The views of a scene show one set of named points, each view turned or mirrored, and shifted as a whole, with a little noise and some points left out.
In the rows, 128 means zero.

Scene 1
View 1
k_97: 131, 135, 107, 91, 119, 133, 130, 126, 127, 130, 127, 134, 137, 159, 117, 138, 117, 118, 111, 134, 127, 127, 124, 122, 117, 123, 106, 99, 121, 101
k_9: 129, 147, 157, 140, 160, 105, 123, 121, 104, 103, 101, 122, 124, 138, 89, 155, 113, 143, 141, 107, 160, 144, 126, 133, 114, 133, 119, 106, 122, 146
k_234: 131, 141, 118, 105, 118, 112, 135, 115, 133, 135, 124, 142, 129, 146, 115, 145, 120, 124, 123, 113, 150, 139, 110, 129, 136, 122, 116, 95, 117, 108
k_793: 126, 150, 147, 132, 147, 112, 128, 117, 115, 113, 115, 126, 127, 138, 97, 149, 116, 142, 137, 110, 159, 143, 126, 132, 123, 127, 119, 103, 124, 135
k_779: 124, 144, 112, 96, 119, 138, 131, 123, 134, 132, 138, 133, 135, 153, 116, 136, 119, 127, 116, 134, 134, 131, 129, 125, 123, 117, 110, 98, 124, 102
k_32: 128, 144, 89, 75, 84, 125, 142, 114, 158, 159, 152, 154, 134, 153, 134, 132, 126, 116, 110, 123, 140, 136, 107, 127, 152, 109, 112, 89, 118, 76
k_63: 130, 139, 106, 92, 108, 123, 135, 119, 138, 139, 132, 143, 133, 153, 122, 139, 120, 120, 116, 124, 138, 134, 114, 127, 134, 119, 111, 94, 119, 96
k_272: 120, 155, 148, 131, 148, 119, 129, 118, 117, 114, 122, 123, 126, 137, 97, 148, 116, 147, 138, 113, 159, 144, 133, 133, 125, 122, 121, 104, 127, 135
k_880: 125, 150, 170, 151, 176, 111, 120, 123, 95, 91, 96, 112, 124, 134, 81, 157, 110, 152, 146, 110, 161, 142, 135, 133, 105, 135, 119, 108, 127, 159
k_513: 126, 141, 142, 125, 155, 132, 121, 128, 104, 103, 111, 116, 133, 149, 95, 146, 110, 137, 126, 132, 135, 130, 141, 125, 99, 129, 111, 108, 128, 135
k_83: 128, 139, 98, 84, 104, 133, 135, 120, 141, 142, 141, 143, 137, 155, 124, 134, 121, 118, 111, 133, 131, 131, 119, 124, 133, 116, 108, 95, 121, 90
k_606: 129, 139, 102, 87, 108, 133, 132, 122, 138, 138, 138, 140, 136, 157, 121, 135, 120, 118, 110, 133, 130, 129, 122, 124, 127, 116, 108, 95, 122, 93
k_249: 125, 152, 127, 113, 121, 114, 137, 113, 135, 134, 131, 139, 126, 141, 113, 144, 121, 135, 130, 110, 159, 144, 117, 132, 141, 118, 121, 96, 121, 113
k_230: 121, 145, 108, 91, 118, 153, 130, 127, 134, 131, 148, 128, 140, 156, 118, 130, 117, 129, 113, 145, 124, 127, 143, 123, 117, 113, 109, 101, 129, 100
k_632: 139, 126, 116, 100, 136, 130, 120, 132, 108, 112, 104, 126, 138, 162, 108, 144, 110, 114, 109, 137, 118, 121, 124, 121, 95, 134, 101, 102, 120, 114
k_540: 133, 124, 92, 76, 119, 163, 121, 138, 121, 124, 131, 124, 147, 174, 120, 129, 112, 110, 94, 163, 95, 110, 141, 113, 91, 122, 94, 102, 126, 95
k_289: 126, 152, 104, 90, 87, 107, 147, 105, 160, 160, 148, 159, 128, 141, 129, 139, 128, 123, 124, 105, 163, 147, 100, 134, 167, 111, 121, 88, 116, 85
k_360: 124, 149, 112, 98, 109, 125, 137, 115, 144, 145, 143, 142, 131, 146, 120, 137, 123, 130, 121, 120, 148, 140, 119, 130, 143, 114, 118, 96, 121, 98
k_691: 133, 141, 138, 124, 139, 101, 128, 119, 115, 115, 104, 132, 128, 144, 102, 153, 116, 130, 131, 107, 154, 141, 111, 132, 124, 132, 117, 99, 117, 127
View 2
k_513: 124, 110, 105, 115, 135, 129, 131, 132, 139, 84, 131, 113, 144, 107, 120, 130, 153, 100, 164, 127, 111, 128, 126, 137, 124, 131, 116, 128, 143, 151
k_272: 118, 123, 110, 114, 136, 116, 133, 138, 139, 99, 115, 118, 161, 108, 140, 137, 149, 113, 157, 91, 116, 131, 144, 145, 126, 139, 94, 146, 134, 167
k_63: 126, 127, 115, 132, 117, 117, 129, 129, 127, 136, 141, 143, 139, 104, 148, 139, 132, 121, 108, 98, 127, 123, 139, 102, 156, 141, 119, 135, 120, 110
k_360: 127, 129, 112, 128, 120, 108, 125, 134, 131, 136, 133, 139, 147, 102, 151, 142, 129, 124, 114, 83, 126, 129, 146, 114, 157, 143, 108, 141, 113, 125
k_606: 131, 122, 111, 131, 117, 117, 126, 129, 128, 132, 145, 137, 135, 102, 141, 137, 131, 117, 113, 107, 124, 125, 133, 104, 158, 139, 123, 131, 119, 110
k_691: 106, 125, 116, 124, 136, 129, 146, 137, 134, 101, 118, 128, 162, 116, 151, 132, 160, 121, 140, 97, 122, 117, 144, 128, 124, 140, 96, 146, 148, 148
k_779: 131, 121, 110, 125, 122, 115, 124, 129, 132, 124, 141, 132, 138, 101, 135, 137, 132, 113, 126, 106, 120, 130, 133, 116, 152, 138, 121, 132, 119, 123
k_249: 119, 129, 114, 124, 127, 111, 132, 137, 134, 124, 122, 134, 157, 106, 152, 140, 141, 123, 126, 81, 124, 128, 150, 126, 143, 143, 98, 147, 123, 143
k_97: 127, 118, 112, 130, 122, 125, 130, 128, 129, 119, 146, 134, 135, 106, 138, 134, 138, 113, 122, 116, 122, 123, 129, 107, 149, 136, 126, 127, 129, 114
k_230: 143, 115, 104, 122, 117, 112, 116, 127, 133, 124, 148, 129, 130, 95, 126, 138, 124, 105, 130, 114, 117, 135, 127, 116, 157, 136, 130, 124, 112, 121
k_632: 123, 111, 112, 128, 129, 140, 138, 129, 130, 96, 144, 126, 137, 112, 130, 128, 153, 108, 137, 139, 120, 115, 123, 109, 134, 130, 128, 122, 150, 119
k_32: 131, 133, 116, 138, 110, 108, 124, 131, 125, 159, 145, 151, 137, 99, 158, 144, 120, 129, 87, 83, 131, 127, 144, 93, 172, 144, 120, 138, 104, 98
k_83: 132, 124, 113, 133, 117, 114, 125, 130, 127, 137, 145, 140, 136, 101, 144, 139, 127, 120, 108, 102, 125, 127, 136, 102, 160, 138, 124, 131, 116, 109
k_540: 144, 105, 105, 129, 116, 131, 120, 121, 129, 112, 166, 129, 114, 101, 114, 128, 132, 99, 128, 153, 116, 124, 109, 97, 158, 128, 152, 108, 129, 95
k_234: 117, 129, 116, 129, 126, 119, 136, 135, 130, 125, 127, 137, 153, 110, 154, 138, 143, 125, 118, 90, 126, 121, 146, 116, 144, 140, 105, 143, 131, 130
k_9: 105, 121, 112, 115, 143, 127, 144, 138, 139, 83, 109, 115, 168, 117, 142, 132, 165, 113, 164, 100, 115, 123, 144, 148, 113, 138, 90, 146, 153, 172
k_793: 113, 124, 111, 117, 136, 120, 137, 138, 139, 97, 114, 120, 162, 111, 144, 135, 155, 116, 153, 93, 118, 126, 145, 142, 123, 139, 94, 147, 141, 163
k_289: 121, 141, 118, 135, 115, 102, 129, 136, 128, 159, 129, 152, 153, 102, 171, 146, 126, 137, 89, 59, 133, 127, 159, 103, 164, 149, 101, 152, 105, 116
View 3
k_513: 126, 92, 127, 115, 142, 107, 141, 109, 134, 119, 141, 99, 139, 112, 132, 103, 133, 120, 158, 152, 113, 117, 139, 130, 146, 134, 119, 144, 146, 119
k_606: 146, 98, 126, 148, 121, 134, 154, 147, 117, 143, 107, 127, 104, 114, 131, 137, 119, 127, 128, 135, 139, 123, 134, 119, 121, 135, 123, 129, 122, 130
k_632: 130, 91, 131, 135, 127, 124, 152, 128, 116, 127, 136, 113, 111, 111, 135, 105, 108, 134, 153, 149, 119, 109, 145, 127, 134, 153, 134, 147, 143, 107
k_779: 143, 98, 126, 142, 125, 129, 152, 141, 121, 139, 110, 123, 110, 114, 132, 133, 123, 124, 133, 139, 136, 122, 134, 120, 125, 133, 121, 133, 124, 129
k_360: 144, 102, 122, 147, 122, 125, 153, 143, 121, 143, 108, 131, 122, 115, 123, 147, 132, 127, 122, 130, 138, 140, 128, 119, 131, 122, 118, 113, 120, 149
k_272: 128, 98, 120, 117, 140, 98, 141, 109, 136, 124, 140, 108, 157, 115, 122, 122, 147, 121, 145, 140, 115, 140, 132, 130, 155, 117, 113, 122, 139, 143
k_880: 114, 94, 122, 101, 147, 82, 136, 85, 141, 108, 168, 94, 177, 114, 120, 99, 148, 125, 166, 149, 95, 137, 138, 139, 172, 123, 117, 130, 159, 133
k_691: 122, 98, 124, 133, 126, 104, 152, 114, 122, 124, 150, 119, 149, 114, 117, 121, 128, 139, 145, 135, 112, 143, 137, 133, 157, 132, 128, 117, 146, 139
k_9: 117, 96, 122, 115, 137, 89, 143, 98, 133, 115, 160, 105, 166, 115, 119, 110, 141, 131, 157, 143, 103, 141, 138, 137, 166, 125, 121, 123, 155, 137
k_289: 147, 107, 119, 163, 109, 129, 161, 154, 113, 151, 102, 150, 123, 118, 114, 169, 130, 136, 104, 114, 146, 159, 123, 117, 135, 116, 122, 91, 114, 166
k_32: 152, 104, 124, 164, 110, 142, 163, 163, 110, 154, 91, 145, 99, 117, 124, 161, 119, 131, 109, 121, 151, 139, 129, 113, 119, 127, 123, 110, 109, 147
k_230: 150, 95, 126, 132, 133, 133, 146, 140, 129, 140, 100, 115, 105, 113, 139, 129, 129, 112, 133, 145, 141, 112, 132, 116, 117, 129, 113, 144, 119, 125
k_83: 146, 99, 125, 150, 118, 136, 156, 150, 116, 145, 103, 132, 104, 115, 129, 141, 119, 128, 124, 131, 141, 127, 132, 118, 121, 134, 123, 125, 119, 135
k_97: 140, 95, 128, 142, 123, 132, 153, 140, 118, 137, 116, 122, 108, 113, 131, 126, 114, 128, 137, 140, 133, 118, 137, 121, 126, 140, 127, 136, 128, 124
k_63: 143, 99, 126, 152, 116, 134, 157, 148, 114, 143, 108, 134, 108, 115, 127, 142, 118, 132, 124, 131, 139, 131, 133, 119, 126, 134, 126, 121, 122, 137
k_234: 134, 100, 123, 145, 121, 119, 154, 135, 117, 136, 125, 129, 131, 116, 119, 138, 126, 136, 130, 129, 128, 143, 132, 124, 142, 129, 125, 112, 131, 144
k_540: 147, 89, 134, 138, 130, 145, 152, 148, 119, 137, 103, 112, 79, 109, 149, 111, 103, 117, 145, 153, 139, 89, 143, 117, 105, 154, 127, 166, 126, 96
View 4
k_540: 129, 145, 193, 108, 136, 108, 151, 147, 105, 141, 134, 143, 137, 127, 152, 88, 126, 157, 153, 94, 169, 128, 100, 106, 130, 135, 158, 134, 117, 130
k_32: 99, 152, 138, 128, 131, 125, 145, 121, 95, 167, 143, 102, 107, 126, 159, 115, 165, 141, 149, 81, 136, 107, 101, 137, 171, 118, 117, 116, 76, 149
k_97: 120, 142, 153, 114, 137, 121, 144, 133, 114, 142, 135, 133, 128, 122, 143, 120, 139, 150, 142, 102, 146, 115, 109, 129, 138, 133, 132, 125, 104, 134
k_249: 109, 135, 115, 124, 132, 132, 145, 119, 121, 139, 130, 123, 116, 119, 133, 147, 152, 154, 127, 113, 123, 107, 127, 146, 139, 134, 101, 128, 96, 129
k_234: 113, 139, 124, 118, 136, 130, 139, 122, 122, 142, 135, 127, 120, 118, 137, 143, 148, 145, 131, 106, 129, 106, 117, 147, 141, 133, 110, 120, 94, 134
k_360: 105, 142, 128, 126, 130, 129, 149, 122, 108, 151, 133, 115, 113, 122, 143, 130, 156, 152, 136, 101, 128, 109, 120, 139, 151, 128, 109, 128, 92, 135
k_880: 134, 114, 111, 110, 139, 134, 143, 127, 155, 101, 115, 163, 139, 109, 100, 174, 122, 168, 102, 154, 119, 115, 153, 148, 87, 157, 100, 143, 138, 100
k_83: 110, 147, 147, 122, 133, 121, 146, 128, 105, 152, 137, 119, 118, 125, 150, 114, 150, 149, 145, 91, 142, 112, 108, 130, 152, 126, 126, 125, 92, 139
k_63: 111, 145, 142, 120, 134, 124, 143, 126, 108, 152, 139, 120, 118, 122, 149, 124, 150, 145, 142, 94, 139, 109, 106, 135, 151, 127, 121, 119, 91, 140
k_230: 114, 143, 157, 125, 127, 118, 158, 135, 103, 144, 127, 127, 122, 127, 145, 104, 144, 165, 142, 102, 147, 123, 121, 116, 138, 133, 129, 142, 110, 126
k_793: 121, 126, 113, 118, 135, 133, 144, 124, 138, 121, 123, 143, 128, 113, 117, 160, 137, 158, 116, 132, 121, 111, 138, 148, 114, 145, 103, 136, 116, 114
k_9: 129, 121, 111, 110, 139, 134, 139, 124, 150, 111, 122, 154, 135, 110, 109, 170, 129, 159, 110, 142, 120, 110, 142, 151, 103, 151, 103, 134, 124, 112
k_513: 131, 126, 141, 111, 137, 123, 148, 135, 135, 117, 122, 155, 139, 117, 120, 140, 124, 164, 121, 132, 138, 121, 135, 131, 105, 149, 121, 142, 131, 110
k_779: 113, 141, 143, 123, 132, 121, 151, 129, 110, 143, 132, 127, 122, 123, 142, 119, 146, 158, 139, 104, 140, 117, 119, 128, 139, 133, 122, 134, 105, 129
k_691: 125, 128, 123, 110, 142, 130, 134, 124, 139, 127, 131, 143, 130, 112, 124, 157, 135, 145, 122, 122, 127, 106, 122, 151, 122, 142, 112, 120, 108, 126
k_289: 93, 149, 111, 132, 130, 133, 141, 112, 103, 164, 141, 97, 101, 122, 151, 137, 172, 139, 139, 89, 120, 98, 111, 153, 172, 119, 98, 115, 70, 147
View 5
k_632: 144, 110, 124, 127, 131, 134, 143, 101, 123, 112, 100, 158, 102, 121, 125, 131, 115, 146, 136, 128, 122, 134, 113, 135, 134, 127, 142, 125, 138, 121
k_289: 118, 137, 171, 157, 118, 115, 113, 79, 137, 139, 162, 93, 149, 117, 152, 191, 144, 118, 129, 129, 131, 148, 122, 128, 144, 88, 137, 106, 113, 135
k_230: 150, 114, 157, 135, 126, 139, 156, 108, 124, 129, 117, 121, 126, 135, 147, 145, 125, 138, 126, 142, 121, 110, 131, 140, 126, 108, 126, 118, 136, 127
k_83: 139, 122, 153, 147, 129, 133, 133, 101, 123, 125, 131, 122, 130, 132, 150, 156, 130, 137, 134, 129, 125, 129, 121, 135, 137, 105, 134, 112, 132, 129
k_272: 126, 113, 147, 103, 102, 110, 165, 66, 149, 138, 107, 130, 108, 91, 101, 156, 121, 115, 116, 151, 132, 136, 129, 122, 124, 115, 142, 134, 120, 127
k_513: 139, 105, 132, 102, 115, 123, 170, 83, 138, 127, 91, 151, 97, 104, 103, 132, 112, 131, 121, 147, 128, 128, 124, 128, 123, 128, 141, 137, 132, 122
k_32: 132, 131, 168, 164, 131, 131, 114, 100, 124, 130, 156, 101, 147, 137, 167, 176, 141, 133, 135, 125, 125, 134, 121, 136, 143, 92, 132, 102, 125, 133
k_63: 134, 125, 153, 149, 127, 130, 126, 96, 125, 126, 136, 120, 131, 127, 150, 164, 131, 134, 135, 127, 125, 134, 119, 135, 138, 104, 137, 111, 128, 129
k_97: 141, 117, 143, 139, 129, 134, 138, 100, 124, 121, 119, 134, 122, 129, 140, 147, 125, 140, 135, 130, 122, 129, 118, 137, 135, 113, 136, 118, 133, 125
k_793: 123, 113, 139, 104, 105, 109, 158, 64, 149, 134, 107, 135, 106, 89, 99, 156, 119, 118, 118, 145, 134, 143, 124, 121, 128, 118, 145, 134, 119, 126
k_880: 124, 104, 126, 79, 97, 104, 179, 53, 157, 133, 83, 155, 86, 72, 73, 141, 110, 115, 112, 154, 135, 143, 126, 116, 121, 132, 151, 148, 120, 122
k_234: 124, 124, 148, 135, 119, 118, 131, 79, 137, 129, 131, 124, 123, 109, 129, 167, 130, 126, 128, 130, 130, 147, 119, 127, 138, 108, 143, 118, 123, 129
k_691: 120, 118, 133, 115, 111, 110, 141, 65, 144, 129, 113, 142, 105, 92, 104, 157, 120, 122, 125, 134, 133, 155, 115, 122, 137, 120, 151, 129, 121, 124
k_606: 140, 121, 152, 146, 129, 133, 134, 101, 124, 125, 131, 122, 130, 131, 149, 155, 129, 137, 133, 131, 124, 128, 122, 137, 136, 106, 133, 114, 131, 127
k_540: 163, 109, 139, 144, 144, 154, 150, 130, 108, 110, 106, 147, 115, 152, 156, 122, 118, 158, 140, 131, 113, 107, 120, 148, 131, 120, 128, 117, 149, 122
k_249: 123, 123, 154, 127, 110, 114, 140, 73, 144, 137, 130, 116, 124, 103, 123, 171, 129, 119, 122, 139, 131, 142, 124, 125, 134, 106, 141, 121, 118, 130
View 6
k_234: 123, 126, 127, 121, 157, 157, 132, 128, 135, 137, 122, 118, 120, 137, 141, 130, 129, 132, 138, 123, 133, 112, 120, 131, 117, 124, 128, 130, 142, 125
k_880: 126, 119, 120, 100, 105, 174, 101, 137, 160, 150, 120, 128, 109, 124, 79, 109, 83, 100, 142, 123, 100, 69, 93, 106, 136, 100, 154, 146, 146, 78
k_249: 124, 122, 128, 115, 158, 168, 135, 122, 137, 135, 119, 118, 121, 134, 135, 128, 122, 121, 143, 120, 120, 108, 123, 135, 118, 117, 123, 128, 148, 119
k_63: 129, 121, 132, 121, 162, 144, 137, 133, 126, 140, 121, 116, 125, 138, 161, 136, 139, 144, 129, 115, 142, 121, 126, 144, 99, 129, 132, 126, 130, 135
k_83: 133, 118, 135, 119, 161, 142, 140, 133, 123, 138, 119, 115, 127, 138, 164, 136, 138, 146, 126, 109, 142, 122, 128, 148, 91, 127, 135, 126, 126, 133
k_32: 128, 122, 136, 125, 185, 146, 154, 122, 118, 130, 118, 112, 129, 143, 180, 142, 152, 149, 133, 113, 145, 134, 140, 154, 93, 133, 115, 117, 135, 148
k_272: 127, 117, 129, 101, 133, 175, 123, 123, 146, 140, 116, 122, 119, 127, 109, 121, 99, 105, 146, 116, 102, 88, 114, 128, 119, 104, 133, 135, 149, 97
k_230: 141, 107, 141, 106, 140, 138, 136, 137, 125, 144, 112, 117, 129, 132, 158, 132, 122, 140, 119, 94, 129, 112, 126, 153, 74, 117, 146, 129, 115, 118
k_691: 121, 128, 118, 117, 137, 163, 115, 134, 147, 143, 126, 121, 113, 133, 114, 121, 115, 123, 141, 130, 126, 95, 104, 115, 133, 118, 140, 137, 146, 110
k_360: 129, 120, 134, 116, 165, 157, 143, 123, 128, 134, 117, 116, 125, 136, 154, 135, 131, 131, 137, 113, 129, 117, 130, 145, 102, 122, 123, 125, 140, 129
k_97: 133, 117, 132, 118, 143, 135, 127, 142, 131, 145, 120, 118, 123, 137, 151, 130, 130, 146, 121, 110, 141, 113, 116, 139, 95, 127, 148, 132, 120, 124
k_632: 133, 119, 126, 118, 122, 127, 109, 155, 139, 152, 125, 122, 117, 134, 134, 124, 123, 148, 115, 116, 147, 102, 99, 124, 103, 127, 167, 140, 110, 115
k_779: 135, 114, 137, 112, 147, 145, 134, 135, 128, 142, 116, 119, 125, 134, 149, 132, 126, 138, 126, 106, 131, 111, 123, 144, 91, 120, 141, 128, 124, 122
k_606: 133, 117, 136, 117, 155, 140, 137, 135, 125, 141, 119, 116, 125, 137, 160, 135, 136, 146, 124, 108, 141, 119, 125, 145, 91, 127, 139, 128, 124, 129
k_793: 124, 122, 125, 108, 131, 169, 118, 128, 148, 142, 119, 122, 116, 128, 108, 120, 103, 112, 143, 122, 111, 89, 108, 121, 126, 110, 139, 137, 146, 100
k_9: 122, 124, 120, 107, 120, 170, 108, 134, 154, 146, 123, 125, 110, 128, 93, 114, 95, 108, 143, 127, 109, 79, 98, 110, 135, 108, 145, 141, 146, 91
k_289: 120, 129, 131, 126, 194, 167, 156, 111, 125, 125, 120, 112, 125, 141, 166, 141, 146, 133, 147, 124, 134, 129, 140, 148, 113, 129, 100, 117, 156, 146
k_540: 146, 105, 140, 113, 124, 107, 121, 160, 123, 156, 118, 119, 128, 136, 164, 131, 132, 163, 100, 92, 154, 116, 113, 148, 65, 129, 173, 134, 88, 122
k_513: 134, 111, 129, 103, 111, 149, 107, 146, 145, 152, 119, 124, 117, 128, 111, 118, 99, 123, 125, 109, 118, 86, 101, 123, 108, 110, 162, 141, 124, 94

Which points are out of place in each view (at most two, in the order of its rows)? Write - if all are in place.
view 1 | k_63
view 2 | k_513
view 3 | k_779
view 4 | k_691
view 5 | k_83
view 6 | k_272
